Each row is a point on a tangle of strands that fork, close into loops and nearly touch. The rows are in no order.
In the rows, 128 means zero.
Points whose rows are less than 87.3 apart are linked; no others are. Some points are linked to none.
K620: [146  71 103 132 123 175  81 103 128 127 103 110 112 132 186 113  82 153
  67 124 139]
K147: [129 151 153  86 118  81 199 195 124 149 111 135 114 152  86 141 126 125
 161 141 147]
K802: [160 120 130 180 126 181 131 112 153 146  95  97 142 111 107  90 168 125
 181 125  86]
K860: [104 116 148  88 115 138  82 111 147 111 105 118 126 218 135  87  86 150
 120 150 137]
K505: [129 104 130  95 145 142 130 139 105 148 127 157 104  93 199 133  92 163
  49 135 164]
K260: [121 156 106  75  95 106 154 143  70 105 114 135 142 103 123 132 154  90
 194 140 178]
K708: [115 144 150 106 118 174  97 108 140 113 121 125 124 210 118 117  70 157
 139 164 129]
K254: [112 125  84 102 171 160 117  95 143 131 159 137  92  76 180 113 109 137
 109 187 125]
K369: [ 83 144 117 111 140  82 108 117 147 104 142 106 126 142  90  88 175  86
 174 160 123]
K657: [106 119 109  73 144 155 131 123 137 152 126 126  89 126 171  93  90 153
 117 193 135]
K375: [ 93 138 127  95 153 111  98 113 103 111 175 159 136 110 172 146 114 120
  75 133 162]
K709: [143 160 135 142  91 169 106  98 112 102  97 118 154 145  82 101 157 100
 216 134 116]
K947: [114 119 108 115  88  87 143 147 117 140  85 110 117 127 106  76 183  94
 183 134 148]
K70: [137 135 181  77 115  80  98 131  72  83 106 186 152 149 162 145 137 142
 100  72 170]
K590: [137 128 166 108 142 108 183 185 147 167 123 142 108 148 126 148 100 172
 103 132 128]
K833: [109 148 118  82 129  93 163 154 126 151 120 115 112 122 120  94 150 112
 175 174 145]
K605: [101 137 112 138 109  62 133 148 107  83 138 121 141 116  65 146 186  62
 175 110 123]
K719: [100 127 141 117 142  77 130 154 138 142 144 125 125 137 125 120 136 116
  95 130 135]
K444: [152 124 143 110  74  82 177 185  70 115  85 161 148 121 103 165 152  99
 143  66 160]
K835: [153 154 122 119  89 123 181 160  82 132 111 133 147  77  99 156 160  98
 190 114 141]
K809: [146 129 127 143 123 196 114 104 144 125 129 118 122 155 132 144  71 164
 119 146 113]
K950: [133 133 112 169 145 179  93  72 148 105 151 121 158  92 132 125 159 115
 156 128  97]
K34: [152 138 147 162 172 121 139 115 164  98 185 184 128 194 121 214  71 181
  79  94 102]
K936: [109 109 109 132 181 109 129 130 152 133 168 145  84 112 168 141  93 146
  32 147 142]
K896: [109 146 131  86 136  54 188 188 120 149 130 123 109 125 105 124 149 105
 148 153 155]
K845: [112 146 119  57 135 148 159 137 122 163 123 129 101 125 153  97 106 151
 161 201 144]
K338: [120  99 151 162 148  85 100 133 145 118 141 126 137 162 137 133 123 131
  52  83 124]
K286: [104 127  90  88 110  72 164 149  94 133  94 121 108  99 130  80 193  87
 197 153 174]
K251: [145 129 122 141 142 187 161 133 163 166 107 102  86 134 125  95 100 168
 153 186  92]
K221: [ 93  98 109 167 133  96  83 100 130 124 126 103 138  89 107  90 209  91
 150 111 115]
K428: [115  98 121 155 157 111 108 126 143 130 154 125 117 123 158 129 111 133
  45 118 129]
K944: [127 157 145 125  89 166  90  97 119 106 109 113 156 180  93 110 113 120
 175 134 121]
K258: [166  87 134 136 122 159 170 168 135 184  97 123 105 105 168 134  86 180
  72 118 130]
K464: [164 125 189 123  95  71 137 167 111 102  74 164 150 183 103 149 136 141
 123  49 128]
K7: [131 120 120 152 100 108 149 147 144 150  81  96 122 128  81  74 189 102
 190 127 109]
K724: [149  98 151 126 136 136 181 182 158 181 101 124  91 144 142 132  84 192
  83 135 122]
K339: [149 132 155 112 108  93 169 180  99 149 111 150 144 113 118 164 133 122
 121  81 144]
K114: [183  74  97 158 119 206  95  96 136 124 111 109 111 124 181 157  63 165
  69 115 137]
K822: [136 105 125 118 110 177  99 108 133 130 106 113 129 154 158 109  85 154
 105 133 129]
K894: [ 80  95 107 159 146  87  86 107 129 137 139 100 123 100 131  82 183  99
 103 125 122]
K602: [131 106 101 170 126 166  77  80 127 117 141 109 154  82 157 119 148 120
 117 110 111]
K161: [126 146 134 171 161 116 123 108 174  97 198 149 140 197 101 188  81 142
  91 107  98]
K463: [ 91  79  96 177 163 105  91 111 136 148 137  94 102  93 158  81 162 116
  60 129 120]
K846: [132 124 179  82 136  83 118 140  88 114 111 179 129 136 182 131 127 163
  73  95 169]
K513: [176  97 114 175 130 187 117 103 149 115 142 127 121 146 153 184  59 168
  71 107 125]
K162: [173 114 134 166 121 165 156 145 123 159 137 139 145  88 156 188  90 160
  79  83 119]
K873: [131 140 125 197 133 121 119 117 165 124 161 101 154 139  88 152 134 110
 126  98  80]
K978: [117 159 121 109 132 119 131 124 104 126 164 135 150  81 134 154 137 106
 140 131 138]
K429: [134 139 135 102  76  91 183 180 106 135  80 128 123 152  85 119 144 105
 178 121 153]
K931: [126 125 141 110  85 115 100 131  88 114 111 141 164 128 128 134 140 110
 122  78 158]
K707: [159 145 125 178 147 189 169 133 169 158 136 107  94 138 104 142  86 169
 142 171  83]
K811: [105 145 150  73 147  92 152 160 129 139 147 147 119 143 135 133 111 137
 118 154 151]
K87: [112 132 108 111 149 158 100  85 127 118 138 128 138  89 145  87 177 107
 178 159 125]
K253: [153 128 120 172 128 150 154 136 141 161 131 109 139  69 125 135 150 127
 136 113  96]
K231: [133 136 108 149 154 145 152 124 146 152 159 123 123  61 146 132 141 127
 126 146 103]
K746: [161 126 190 110 105  65 111 143  84  90  85 178 151 157 141 150 144 148
 102  43 144]
K921: [106  62  90 166 140 134  82  95 115 157 108  98 113  74 173  61 178 118
  96 119 119]
K818: [ 94 148 125  83 142  89 119 130  87 120 165 147 142  96 153 142 141  99
 114 134 171]
K421: [140 104  74 134 165 182 108  88 165 127 138 116  80 100 169 119  89 149
  97 171 114]
K567: [126 102 117  80 140 165 123 128 130 144 122 143  89 126 184 122  70 174
  78 165 151]
K350: [118 160 140  75 135 145 162 146 122 152 146 144 115 125 140 148  93 155
 143 177 147]
K97: [100 127  97  80 138  98 140 129 115 146 113 119 109 101 147  64 184 102
 189 174 152]
K272: [155 153 185 100 104 103 139 151 103  98 105 173 157 183  97 179 115 134
 141  72 132]
K142: [100 110 149 131 132  48 125 166 116 137 119 129 125 140 115 112 166 105
  84  91 150]
K872: [104 139 117 121 161 122 121 109 153 122 145 115 128 107 117  88 183  99
 181 168 111]
K468: [139 135 102 154 153 168 127  96 125 129 165 138 144  33 163 141 160 120
 137 130 114]
K240: [135 140 122 156 133 150 120 103 131 117 134 123 156  76 109 127 188 100
 183 121 107]
K738: [129 144 157 115  93 185  75  93 122  99 110 124 159 209 117 123  77 145
 144 126 131]
K556: [152 116 127 174 106 137 148 141 143 162  95  92 140 100  99 104 171 119
 161 108  97]
K488: [ 98 111 122  83 149 130  93 112  93 126 141 156 116 101 203 116 109 136
  50 141 176]
K718: [110 159 115  85 120 141 109 100 107 110 138 127 146 112 135 107 149 104
 182 161 145]
K520: [169 103  76 155 157 187 134 107 163 143 143 122  75  90 162 160  72 166
  79 152 124]
K990: [140 132 166 149 130  98 127 147 146 118 135 136 155 176 101 167 112 130
 104  76 108]
K264: [138 175 129 103  98 162 124 106  90 103 115 132 153 121 106 121 149 101
 214 149 142]
K460: [ 97 128 129 144 151 112  93 108 179 106 165 108 125 187 112 122 102 125
  99 144 107]
K438: [158 101 105 147 139 174 156 138 153 169 119 111  96  95 158 136  86 168
  88 146 115]
K117: [155 120 148 142 114 123 158 162 106 163 122 139 148  90 146 163 121 137
  89  76 133]
K249: [160 121 126 170 150 163 130 105 161 103 171 154 122 175 132 203  58 177
  76 107 118]
K72: [118 115 175 140 146  46 114 154 123 110 126 149 134 163 121 137 150 123
  68  69 131]
K610: [136 158 115 122 117 134 141 122  92 116 140 134 158  58 116 153 174  94
 186 121 133]
K585: [126  79  96 156 143 171  82  83 125 134 115 112 134  66 171  78 179 123
 135 120 111]
K961: [117 131 113 144 145 159 101  94 169 110 158 114 118 161 128 132  87 142
 109 158 107]
K408: [135 154 154 117  95 107 119 137 100  89 127 152 169 162  82 176 127  94
 147  79 129]
K149: [ 99 157 153 136 156  93 109 123 171  98 182 139 138 202  92 159 100 122
 109 123 107]
K694: [ 88 131 129  83 119 119  93 114 147 119 116 110 120 194 120  66 117 120
 147 170 134]
K3: [144 152 117 181 156 159 162 119 175 140 176 121 114 139 101 166  86 153
 125 150  86]
K409: [ 94 158 126  88 115 107 107 114 134 106 123 113 129 172  95  86 145  98
 186 170 136]
K174: [134  90 145 193 152  83 144 162 125 161 137 125 127 103 145 151 142 129
  33  64 122]
K459: [148 150 142 133 114 197 149 132 134 161 102 113 109 161 113 113  85 168
 169 177 107]
K318: [151 143 125 136  72 121 177 161 103 132  81 116 134 116  75 125 167  97
 200 116 127]
K491: [126 147 118 194 151 128 112  96 179 105 190 114 144 172  93 161 101 121
 114 119  82]
K842: [132 173 147  96 122 188 157 135 115 153 127 136 111 150 119 135  83 167
 177 190 131]
K831: [ 99 123 112 149 114  87 102 113 124  93 127 112 143 107  76 109 205  73
 185 115 119]
K684: [125 159 129 136 102  98 133 138 107  93 138 131 159 133  63 170 151  75
 170  98 113]
K96: [141 141 120 135  66 136 137 127 102 105  78 118 144 132  79 104 178  87
 215 117 130]

A fork is a point with three links, a tip a point with one. Leave the first point through the second and follow the links. Name the first fork or tip that comes.
K746 / K464 => K610
K585 / K921 => K846
K944 / K738 => K709
K460 / K961 => K161

A tip is a point with one link. Name the tips that can be reached along the links from each point below, in the order of the rows.
K147 => K802, K936, K846, K468, K3
K809 => K873
K117 => K444, K162
K724 => K254, K590

How many points has the smallest loop of links through each point below? Write 0 if it is on no loop.
K114 => 11
K872 => 12
K318 => 0
